The views of a scene show one set of named points, each view turned or mirrored, and shifted as a whole, with a little noise and some points left out.
In the rows, 128 means zero.

Scene 1
View 1
J929: | 118 | 137 | 107 | 146 | 123 | 143 | 148 | 118 | 122 | 130 |  95 | 102 |  89 | 115 | 132 | 138 | 124 |  99 | 126 | 118 | 134 | 104 | 124 | 128 | 132 | 106 | 119 |  87 | 157 | 132 | 131 | 108 | 109 | 115 |
J453: | 117 | 135 |  94 | 141 | 145 | 129 | 131 | 137 | 147 | 111 | 110 | 106 | 103 | 105 | 154 | 118 | 133 | 112 | 131 | 135 | 127 | 124 | 151 | 113 | 137 | 128 | 114 | 118 | 162 | 127 | 137 | 158 | 120 | 144 |
J29: | 110 | 140 | 116 | 102 | 136 | 141 | 134 | 124 | 100 | 131 | 105 | 109 | 111 | 120 | 125 | 134 | 115 | 114 | 128 | 125 | 130 |  99 | 105 | 140 | 110 |  98 | 128 | 103 | 137 | 139 | 117 | 112 | 142 | 122 |
J493: | 103 | 141 | 112 | 179 | 121 | 133 | 146 | 125 | 107 | 148 |  89 | 108 |  90 | 115 | 141 | 143 | 120 | 104 | 129 | 107 | 135 |  92 | 112 | 129 | 136 |  96 | 122 |  88 | 144 | 155 | 132 |  88 | 113 | 114 |
J218: | 115 | 134 |  94 | 141 | 148 | 130 | 127 | 137 | 147 | 107 | 112 | 106 | 110 | 104 | 143 | 121 | 128 | 103 | 129 | 134 | 127 | 132 | 164 | 110 | 135 | 131 | 113 | 116 | 168 | 114 | 134 | 159 | 113 | 143 |
J699: | 120 | 137 | 108 | 108 | 136 | 139 | 135 | 125 | 124 | 117 | 106 | 107 | 104 | 115 | 135 | 126 | 124 | 113 | 127 | 131 | 130 | 109 | 123 | 132 | 119 | 111 | 122 | 106 | 150 | 131 | 126 | 132 | 133 | 128 |
J231: | 123 | 135 |  94 |  90 | 138 | 147 | 142 | 129 | 137 | 115 | 114 | 103 |  93 | 111 | 162 | 116 | 134 | 131 | 135 | 140 | 124 | 110 | 108 | 128 | 125 | 117 | 118 | 122 | 146 | 146 | 133 | 150 | 145 | 138 |
J808: |  69 | 152 | 119 | 124 | 159 | 124 | 110 | 151 |  53 | 167 | 116 | 126 | 147 | 116 | 132 | 138 |  92 | 135 | 141 | 114 | 122 |  86 |  83 | 136 | 102 |  85 | 139 | 129 | 102 | 170 | 104 |  90 | 181 | 134 |
J746: | 109 | 139 | 108 | 122 | 130 | 140 | 142 | 126 | 110 | 137 | 103 | 109 |  94 | 115 | 149 | 130 | 125 | 124 | 134 | 123 | 128 |  93 |  96 | 134 | 124 |  99 | 124 | 106 | 136 | 157 | 128 | 111 | 142 | 125 |
J915: | 123 | 135 | 111 | 114 | 145 | 126 | 125 | 131 | 132 | 104 | 108 | 113 | 115 | 115 | 130 | 122 | 124 | 106 | 121 | 134 | 130 | 119 | 148 | 126 | 118 | 121 | 118 | 109 | 159 | 118 | 125 | 149 | 125 | 137 |
J736: | 117 | 136 | 106 | 142 | 143 | 120 | 128 | 138 | 136 | 113 | 105 | 115 | 104 | 112 | 155 | 119 | 133 | 116 | 126 | 130 | 128 | 112 | 136 | 122 | 129 | 119 | 116 | 115 | 154 | 141 | 136 | 149 | 130 | 141 |
J530: | 109 | 138 |  97 | 110 | 148 | 138 | 131 | 136 | 127 | 122 | 115 | 108 | 109 | 108 | 152 | 120 | 125 | 125 | 136 | 136 | 123 | 115 | 122 | 122 | 125 | 117 | 121 | 124 | 144 | 140 | 128 | 145 | 143 | 141 |
J194: | 145 | 131 | 117 | 110 | 129 | 122 | 137 | 121 | 152 |  91 |  98 | 115 |  87 | 122 | 153 | 112 | 148 | 117 | 116 | 137 | 133 | 104 | 130 | 139 | 123 | 116 | 110 | 103 | 161 | 139 | 141 | 158 | 128 | 134 |
J977: |  89 | 143 |  98 | 138 | 166 | 124 | 111 | 153 | 111 | 130 | 121 | 116 | 138 | 103 | 138 | 126 | 108 | 115 | 136 | 129 | 123 | 123 | 145 | 110 | 123 | 122 | 124 | 131 | 143 | 129 | 119 | 142 | 140 | 148 |
J173: | 116 | 135 |  87 | 109 | 134 | 161 | 148 | 121 | 138 | 121 | 111 |  90 |  93 | 104 | 137 | 129 | 123 | 106 | 135 | 135 | 127 | 125 | 133 | 118 | 133 | 121 | 120 | 106 | 161 | 115 | 129 | 137 | 113 | 127 |
J24: | 114 | 139 | 120 | 104 | 144 | 125 | 123 | 132 | 106 | 119 | 105 | 118 | 119 | 121 | 130 | 126 | 119 | 119 | 123 | 128 | 129 | 101 | 116 | 140 | 107 | 104 | 124 | 111 | 139 | 140 | 119 | 128 | 150 | 132 |
J919: | 113 | 141 | 129 |  85 | 166 | 106 |  98 | 145 | 103 | 102 | 117 | 129 | 151 | 122 | 118 | 116 | 112 | 120 | 118 | 138 | 127 | 113 | 140 | 137 |  91 | 113 | 125 | 126 | 140 | 123 | 110 | 155 | 162 | 148 |
J138: |  87 | 144 | 106 | 189 | 135 | 125 | 135 | 142 | 100 | 157 |  98 | 116 | 100 | 109 | 159 | 137 | 118 | 119 | 137 | 107 | 128 |  90 | 106 | 121 | 139 |  98 | 122 | 108 | 135 | 171 | 133 |  95 | 131 | 129 |
View 2
J736: | 122 | 126 | 145 | 152 | 145 | 115 | 105 | 124 | 126 |  96 | 140 | 122 | 130 | 128 | 157 | 139 | 134 | 114 | 131 | 121 | 132 | 139 | 140 | 113 | 154 | 118 | 135 | 109 | 129 | 152 | 121 | 117 | 112 | 133 |
J919: | 135 |  91 | 139 | 157 | 158 | 174 | 135 | 143 |  98 | 114 | 102 | 135 | 150 | 124 | 111 | 148 | 161 | 126 | 115 | 126 | 121 | 137 | 127 | 118 | 184 | 120 | 118 | 109 | 102 | 145 | 117 | 126 |  91 | 119 |
J138: | 129 | 148 | 148 | 159 | 121 | 128 |  94 | 158 | 137 |  79 | 134 |  86 | 136 | 108 | 160 | 115 | 143 |  95 | 138 | 152 | 140 | 144 | 130 | 107 | 108 | 104 | 110 | 133 | 151 | 164 | 143 | 110 | 160 | 136 |
J231: | 107 | 128 | 150 | 132 | 129 | 111 | 100 | 123 | 110 |  96 | 129 | 115 | 128 | 130 | 118 | 149 | 107 | 136 | 127 | 135 | 141 | 151 | 149 | 113 | 166 | 128 | 145 | 120 | 125 | 155 | 100 | 124 | 118 | 114 |
J699: | 126 | 123 | 137 | 150 | 132 | 136 |  95 | 119 | 113 | 102 | 118 | 113 | 136 | 129 | 136 | 155 | 133 | 125 | 130 | 134 | 128 | 151 | 136 | 112 | 160 | 113 | 133 | 113 | 133 | 159 |  97 | 121 | 126 | 123 |
J194: | 114 | 108 | 131 | 156 | 146 | 116 |  92 | 102 | 111 |  86 | 151 | 118 | 123 | 151 | 148 | 148 | 121 | 122 | 139 | 124 | 131 | 148 | 148 | 128 | 168 | 118 | 146 |  99 | 124 | 162 |  88 | 117 |  98 | 127 |
J929: | 134 | 137 | 131 | 162 | 121 | 129 |  74 | 109 | 127 |  94 | 124 |  98 | 135 | 128 | 165 | 157 | 137 | 110 | 139 | 140 | 125 | 154 | 132 | 109 | 138 |  99 | 128 | 112 | 156 | 168 |  94 | 115 | 150 | 134 |
J977: | 136 | 134 | 159 | 145 | 146 | 137 | 122 | 145 | 127 | 118 | 105 | 136 | 145 | 102 | 144 | 144 | 156 | 118 | 111 | 117 | 127 | 132 | 130 |  97 | 156 | 120 | 122 | 119 | 123 | 140 | 144 | 125 | 120 | 133 |
J808: | 134 | 124 | 152 | 153 | 118 | 186 | 131 | 201 | 110 |  95 |  86 |  85 | 157 |  94 |  89 | 114 | 156 | 113 | 120 | 175 | 141 | 149 | 120 | 106 | 130 | 113 |  87 | 153 | 124 | 156 | 147 | 123 | 157 | 110 |
J530: | 118 | 130 | 153 | 138 | 135 | 120 | 107 | 133 | 116 | 103 | 121 | 122 | 134 | 120 | 128 | 146 | 126 | 130 | 123 | 130 | 135 | 144 | 142 | 108 | 161 | 124 | 136 | 120 | 125 | 151 | 116 | 125 | 120 | 121 |
J453: | 123 | 136 | 150 | 145 | 146 | 102 |  99 | 112 | 129 | 106 | 136 | 135 | 129 | 123 | 165 | 151 | 133 | 120 | 125 | 109 | 128 | 136 | 143 | 104 | 160 | 119 | 144 | 105 | 130 | 147 | 120 | 119 | 111 | 137 |
J218: | 131 | 135 | 148 | 148 | 150 | 107 |  99 | 103 | 131 | 115 | 130 | 143 | 133 | 122 | 175 | 161 | 142 | 119 | 122 | 101 | 121 | 134 | 139 | 100 | 164 | 116 | 143 |  99 | 133 | 144 | 118 | 120 | 110 | 141 |
J29: | 131 | 120 | 134 | 156 | 123 | 158 |  97 | 135 | 107 |  98 | 105 |  97 | 142 | 123 | 120 | 151 | 139 | 123 | 131 | 153 | 128 | 157 | 131 | 113 | 152 | 110 | 117 | 124 | 137 | 164 |  97 | 122 | 141 | 117 |
J915: | 132 | 117 | 137 | 155 | 147 | 134 | 101 | 109 | 115 | 110 | 121 | 132 | 137 | 129 | 150 | 162 | 144 | 123 | 125 | 116 | 121 | 143 | 136 | 111 | 171 | 114 | 135 | 102 | 127 | 153 | 103 | 123 | 109 | 131 |
J746: | 119 | 130 | 141 | 150 | 119 | 135 |  93 | 141 | 115 |  85 | 124 |  89 | 134 | 125 | 127 | 137 | 125 | 119 | 136 | 156 | 139 | 155 | 137 | 115 | 139 | 111 | 123 | 129 | 140 | 167 | 104 | 119 | 145 | 119 |
J173: | 125 | 143 | 144 | 139 | 124 | 112 |  82 | 100 | 123 | 114 | 113 | 122 | 132 | 122 | 150 | 175 | 122 | 132 | 123 | 123 | 125 | 152 | 142 |  97 | 163 | 116 | 146 | 112 | 144 | 156 |  92 | 125 | 136 | 126 |
J24: | 128 | 110 | 136 | 157 | 135 | 157 | 109 | 139 | 105 |  98 | 113 | 108 | 141 | 126 | 121 | 145 | 144 | 122 | 129 | 143 | 130 | 149 | 131 | 119 | 160 | 113 | 119 | 117 | 125 | 159 | 106 | 121 | 121 | 119 |
View 3
J929: | 145 | 127 | 142 | 102 | 114 | 154 | 133 | 157 | 104 | 136 | 135 | 112 | 112 | 129 | 110 | 161 | 142 | 144 | 112 | 160 | 138 | 163 | 106 | 131 | 111 | 106 | 128 | 129 | 128 | 116 | 138 | 130 | 110 | 107 |
J29: | 152 | 132 | 130 | 121 | 109 | 136 | 137 | 134 | 122 | 121 | 151 | 120 | 117 | 127 | 145 | 137 | 153 | 165 |  92 | 148 | 124 | 150 | 102 | 101 | 116 | 110 | 139 | 128 | 129 | 108 | 153 | 141 | 130 | 132 |
J977: | 139 |  96 | 117 | 137 | 103 | 130 | 126 | 129 | 132 | 120 | 139 | 129 | 105 | 135 | 102 | 125 | 121 | 163 | 100 | 129 |  98 | 129 |  71 | 103 | 111 | 146 | 149 |  97 | 135 | 121 | 120 | 145 | 146 | 106 |
J493: | 154 | 125 | 145 | 103 | 115 | 156 | 128 | 142 | 102 | 151 | 158 |  94 | 123 | 124 | 103 | 161 | 149 | 140 | 108 | 167 | 122 | 177 | 108 | 134 |  90 | 117 | 146 | 128 | 114 | 111 | 152 | 156 | 120 | 100 |
J808: | 165 | 117 | 127 | 141 | 103 | 121 | 128 |  98 | 126 | 112 | 198 | 103 | 121 | 119 | 151 | 114 | 156 | 168 |  68 | 142 |  89 | 156 |  82 |  81 |  81 | 130 | 176 | 109 | 123 |  94 | 186 | 189 | 170 | 124 |
J194: | 143 | 134 | 109 | 121 | 114 | 143 | 144 | 138 | 135 | 156 | 106 | 132 | 130 | 134 | 115 | 156 | 147 | 172 | 120 | 152 | 120 | 127 | 123 | 123 | 146 | 128 | 132 | 142 | 117 | 137 | 101 | 114 | 105 | 146 |
J173: | 130 | 129 | 130 | 114 | 110 | 149 | 120 | 160 | 124 | 132 | 124 | 136 | 103 | 135 | 124 | 152 | 141 | 155 |  99 | 146 | 129 | 136 |  88 | 113 | 133 | 121 | 106 | 120 | 126 | 116 | 111 | 108 | 110 | 102 |
J231: | 136 | 141 | 111 | 131 | 111 | 141 | 122 | 133 | 141 | 151 | 134 | 137 | 123 | 132 | 140 | 149 | 160 | 173 |  89 | 148 | 107 | 125 |  99 | 100 | 139 | 138 | 119 | 127 | 107 | 121 | 108 | 119 | 117 | 125 |
J746: | 149 | 139 | 128 | 120 | 112 | 144 | 126 | 129 | 123 | 146 | 158 | 113 | 125 | 125 | 136 | 151 | 162 | 160 |  89 | 158 | 112 | 154 | 105 | 108 | 112 | 125 | 137 | 131 | 111 | 109 | 144 | 145 | 123 | 119 |
J915: | 140 | 114 | 118 | 124 | 108 | 135 | 142 | 144 | 130 | 125 | 113 | 136 | 109 | 137 | 111 | 139 | 129 | 167 | 116 | 136 | 123 | 127 | 100 | 115 | 134 | 124 | 135 | 122 | 137 | 128 | 112 | 121 | 122 | 131 |
J919: | 151 | 105 | 104 | 145 | 102 | 112 | 155 | 119 | 143 | 100 | 124 | 140 | 114 | 136 | 131 | 109 | 128 | 186 | 106 | 122 | 110 | 114 |  96 |  89 | 131 | 127 | 163 | 117 | 149 | 124 | 132 | 141 | 149 | 162 |
J138: | 155 | 119 | 134 | 117 | 114 | 153 | 121 | 124 | 112 | 157 | 171 |  92 | 127 | 123 |  98 | 156 | 148 | 144 |  99 | 162 |  98 | 171 |  97 | 128 |  82 | 139 | 157 | 118 | 106 | 112 | 149 | 172 | 134 |  92 |
J24: | 152 | 125 | 119 | 129 | 109 | 129 | 143 | 125 | 130 | 123 | 142 | 124 | 120 | 131 | 136 | 132 | 147 | 172 | 100 | 143 | 115 | 138 | 105 | 101 | 121 | 121 | 149 | 127 | 130 | 118 | 142 | 142 | 135 | 143 |
J736: | 141 | 117 | 113 | 127 | 111 | 143 | 132 | 134 | 132 | 151 | 124 | 125 | 122 | 134 |  98 | 149 | 136 | 162 | 113 | 145 | 105 | 134 | 102 | 121 | 124 | 142 | 140 | 121 | 119 | 130 | 107 | 133 | 122 | 119 |
View 4
J194: | 129 | 146 |  79 | 137 | 143 | 135 | 138 | 153 | 117 | 118 | 134 | 125 | 105 |  72 | 107 | 111 | 110 |  98 |  87 | 123 | 119 | 152 | 144 | 133 | 114 | 120 | 125 | 123 | 142 | 124 | 152 | 101 | 132 | 145 |
J929: | 121 | 164 | 120 | 144 | 144 | 127 | 133 | 140 | 106 | 126 | 146 | 127 | 139 |  76 | 122 |  96 | 105 |  94 | 122 | 110 | 107 | 113 | 147 | 128 | 130 | 121 | 171 | 141 | 117 | 129 | 127 |  97 | 110 | 133 |
J218: | 127 | 146 | 104 | 137 | 141 | 105 | 133 | 169 | 110 | 137 | 117 | 123 | 113 |  87 | 128 | 109 |  89 |  91 |  91 | 108 | 108 | 153 | 138 | 122 | 103 |  80 | 156 | 127 | 119 | 120 | 129 | 135 | 143 | 137 |
J173: | 112 | 161 | 109 | 140 | 138 | 121 | 133 | 170 | 101 | 136 | 145 | 144 | 131 |  93 | 141 | 105 | 104 | 101 | 105 | 124 | 119 | 132 | 139 | 117 | 111 | 112 | 163 | 123 | 108 | 116 | 142 | 108 | 143 | 124 |
J530: | 125 | 131 |  93 | 146 | 124 | 116 | 132 | 154 | 100 | 141 | 134 | 137 | 121 |  89 | 126 | 125 | 101 | 114 | 117 | 117 | 125 | 129 | 139 | 117 | 113 | 126 | 137 | 117 | 133 | 113 | 135 | 140 | 144 | 121 |
J736: | 134 | 138 |  93 | 141 | 135 | 111 | 129 | 149 | 108 | 132 | 122 | 119 | 113 |  76 | 110 | 119 |  94 |  99 | 107 | 108 | 114 | 136 | 143 | 125 | 116 | 111 | 145 | 125 | 136 | 121 | 130 | 131 | 132 | 135 |
J977: | 126 | 115 | 113 | 152 | 122 | 103 | 135 | 150 | 103 | 155 | 116 | 129 | 122 |  95 | 130 | 119 |  91 | 116 | 130 |  99 | 114 | 129 | 135 | 114 | 112 |  97 | 146 | 127 | 130 | 122 | 105 | 175 | 143 | 121 |
J453: | 131 | 146 |  95 | 137 | 138 | 103 | 127 | 164 | 105 | 134 | 119 | 123 | 113 |  82 | 121 | 119 |  88 |  93 |  95 | 109 | 114 | 145 | 141 | 121 | 106 |  96 | 154 | 122 | 125 | 116 | 134 | 132 | 143 | 135 |
J231: | 124 | 138 |  80 | 144 | 126 | 123 | 128 | 160 |  97 | 133 | 143 | 142 | 118 |  86 | 122 | 128 | 108 | 115 | 108 | 129 | 132 | 128 | 142 | 118 | 113 | 142 | 132 | 107 | 134 | 109 | 151 | 120 | 147 | 121 |
J919: | 117 |  92 | 103 | 158 | 120 | 146 | 161 | 140 | 130 | 153 | 123 | 140 | 110 |  95 | 127 | 105 | 119 | 137 | 128 | 115 | 120 | 150 | 129 | 125 | 112 | 103 |  96 | 132 | 151 | 137 | 111 | 173 | 145 | 130 |
J915: | 119 | 134 | 105 | 144 | 137 | 131 | 145 | 156 | 120 | 137 | 129 | 131 | 116 |  86 | 128 | 101 | 107 | 107 | 104 | 116 | 114 | 150 | 136 | 126 | 110 |  97 | 134 | 133 | 130 | 129 | 128 | 130 | 139 | 136 |
J699: | 118 | 140 | 103 | 147 | 133 | 134 | 140 | 148 | 110 | 134 | 142 | 139 | 126 |  84 | 126 | 106 | 111 | 111 | 120 | 120 | 120 | 128 | 141 | 123 | 119 | 124 | 139 | 127 | 129 | 125 | 133 | 120 | 132 | 128 |
J493: | 132 | 160 | 124 | 148 | 139 | 117 | 123 | 119 |  98 | 126 | 144 | 115 | 146 |  68 | 109 | 106 |  99 |  95 | 145 |  97 | 105 |  87 | 152 | 128 | 144 | 137 | 183 | 144 | 126 | 131 | 112 | 105 |  93 | 131 |
J808: | 123 |  91 | 120 | 174 | 101 | 128 | 136 | 102 |  96 | 161 | 142 | 139 | 148 |  91 | 119 | 127 | 113 | 152 | 195 |  99 | 123 |  71 | 142 | 114 | 147 | 164 | 132 | 133 | 151 | 128 |  86 | 182 | 115 | 102 |
J29: | 113 | 132 | 113 | 156 | 127 | 145 | 143 | 133 | 110 | 140 | 152 | 144 | 138 |  86 | 127 | 103 | 121 | 124 | 143 | 119 | 120 | 109 | 141 | 122 | 130 | 140 | 137 | 134 | 133 | 131 | 121 | 124 | 123 | 121 |
J24: | 118 | 120 | 104 | 155 | 126 | 141 | 145 | 133 | 115 | 140 | 140 | 137 | 125 |  84 | 120 | 108 | 117 | 124 | 134 | 116 | 120 | 123 | 140 | 125 | 126 | 131 | 122 | 131 | 142 | 132 | 121 | 136 | 128 | 127 |
J138: | 142 | 143 | 115 | 152 | 129 |  99 | 114 | 115 |  88 | 134 | 132 | 110 | 141 |  69 | 102 | 126 |  89 | 101 | 153 |  89 | 109 |  81 | 152 | 122 | 144 | 143 | 178 | 135 | 135 | 123 | 104 | 134 |  99 | 125 |
View 5
J138: | 131 | 124 | 150 | 163 | 119 | 140 | 134 | 149 | 135 |  99 | 133 | 118 | 174 | 174 |  90 |  68 | 181 |  85 | 120 | 148 | 143 |  92 | 147 | 138 | 100 |  99 | 119 |  94 | 103 | 130 | 163 | 154 | 129 | 116 |
J493: | 127 | 119 | 142 | 161 | 129 | 129 | 128 | 128 | 116 |  95 | 128 | 123 | 149 | 190 |  90 |  69 | 177 |  78 | 108 | 147 | 152 |  98 | 142 | 141 | 105 |  97 | 130 | 107 | 111 | 120 | 156 | 142 | 141 | 101 |
J808: | 135 |  98 | 175 | 114 | 134 | 151 | 111 | 192 | 171 | 112 | 131 | 124 | 191 | 157 | 119 |  77 | 178 | 109 | 112 | 105 | 147 | 115 | 147 | 122 | 123 | 149 | 149 |  46 | 111 | 160 | 175 | 157 | 109 | 114 |
J746: | 136 | 127 | 138 | 143 | 130 | 117 | 128 | 150 | 131 |  99 | 138 | 124 | 152 | 167 | 123 |  84 | 149 |  93 | 107 | 128 | 152 | 107 | 140 | 137 | 106 | 113 | 139 |  98 | 113 | 151 | 133 | 138 | 145 | 113 |
J699: | 130 | 126 | 127 | 151 | 121 | 118 | 116 | 126 | 133 | 112 | 128 | 125 | 126 | 153 | 129 |  95 | 141 |  97 | 106 | 124 | 140 | 124 | 132 | 136 | 119 | 125 | 139 | 117 | 127 | 151 | 122 | 137 | 146 | 122 |
J173: | 124 | 133 | 123 | 153 | 121 | 121 | 107 | 116 | 128 | 115 | 124 | 131 | 123 | 148 | 131 |  91 | 124 |  75 | 122 | 147 | 135 | 128 | 128 | 149 | 134 | 109 | 132 | 145 | 128 | 152 | 115 | 133 | 160 | 120 |
J736: | 130 | 140 | 120 | 174 | 101 | 124 | 131 | 120 | 139 | 115 | 129 | 120 | 132 | 143 | 117 |  95 | 154 | 103 | 114 | 135 | 127 | 117 | 137 | 139 | 105 | 116 | 116 | 124 | 125 | 145 | 124 | 148 | 138 | 143 |
J29: | 131 | 114 | 141 | 133 | 133 | 121 | 112 | 141 | 136 | 109 | 128 | 127 | 137 | 165 | 127 |  90 | 149 |  99 | 100 | 114 | 150 | 123 | 135 | 134 | 122 | 133 | 152 |  96 | 124 | 151 | 136 | 137 | 142 | 109 |
J530: | 133 | 135 | 129 | 153 | 110 | 124 | 121 | 141 | 149 | 117 | 133 | 124 | 143 | 134 | 134 |  96 | 135 | 100 | 121 | 130 | 131 | 122 | 134 | 137 | 119 | 124 | 126 | 116 | 124 | 164 | 120 | 145 | 143 | 138 |
J194: | 137 | 146 | 105 | 175 | 106 |  97 | 138 | 108 | 125 | 107 | 134 | 120 | 108 | 149 | 131 | 106 | 138 | 115 |  94 | 120 | 138 | 120 | 133 | 138 |  92 | 118 | 128 | 129 | 130 | 150 |  97 | 135 | 151 | 139 |
J915: | 126 | 130 | 119 | 165 | 106 | 123 | 113 | 107 | 139 | 124 | 119 | 125 | 111 | 140 | 126 | 103 | 147 | 105 | 106 | 123 | 128 | 136 | 128 | 137 | 123 | 135 | 132 | 129 | 137 | 146 | 118 | 143 | 140 | 136 |
J453: | 127 | 145 | 116 | 179 |  97 | 128 | 123 | 112 | 140 | 121 | 125 | 121 | 126 | 132 | 119 |  97 | 142 |  95 | 124 | 146 | 120 | 122 | 133 | 143 | 117 | 112 | 111 | 143 | 129 | 149 | 118 | 148 | 144 | 147 |
J218: | 121 | 140 | 113 | 180 |  94 | 133 | 114 | 100 | 140 | 128 | 117 | 122 | 115 | 132 | 117 |  97 | 146 |  91 | 124 | 147 | 116 | 131 | 129 | 144 | 126 | 118 | 112 | 150 | 134 | 143 | 120 | 149 | 143 | 146 |
J24: | 133 | 119 | 136 | 144 | 121 | 122 | 118 | 137 | 143 | 114 | 127 | 124 | 135 | 153 | 130 |  98 | 155 | 113 |  98 | 108 | 142 | 126 | 135 | 130 | 114 | 141 | 144 |  94 | 129 | 153 | 130 | 143 | 132 | 124 |
J231: | 140 | 145 | 123 | 149 | 116 | 109 | 128 | 144 | 141 | 109 | 141 | 125 | 139 | 136 | 145 |  99 | 120 | 101 | 117 | 128 | 137 | 118 | 135 | 139 | 109 | 114 | 130 | 119 | 122 | 172 | 102 | 136 | 154 | 135 |
J977: | 123 | 124 | 138 | 157 | 100 | 152 | 105 | 135 | 165 | 132 | 118 | 123 | 148 | 127 | 117 |  93 | 161 |  99 | 130 | 133 | 115 | 131 | 134 | 135 | 136 | 137 | 119 | 114 | 130 | 152 | 147 | 160 | 122 | 145 |
J929: | 123 | 124 | 130 | 161 | 127 | 121 | 119 | 113 | 113 | 103 | 124 | 127 | 127 | 178 | 108 |  81 | 155 |  78 | 106 | 142 | 148 | 113 | 134 | 145 | 116 | 104 | 135 | 126 | 121 | 129 | 136 | 134 | 152 | 104 |

In a view up to two points have been moved. Name them for each view, in the order of its rows, or write none.
view 1: none
view 2: none
view 3: J929
view 4: none
view 5: none
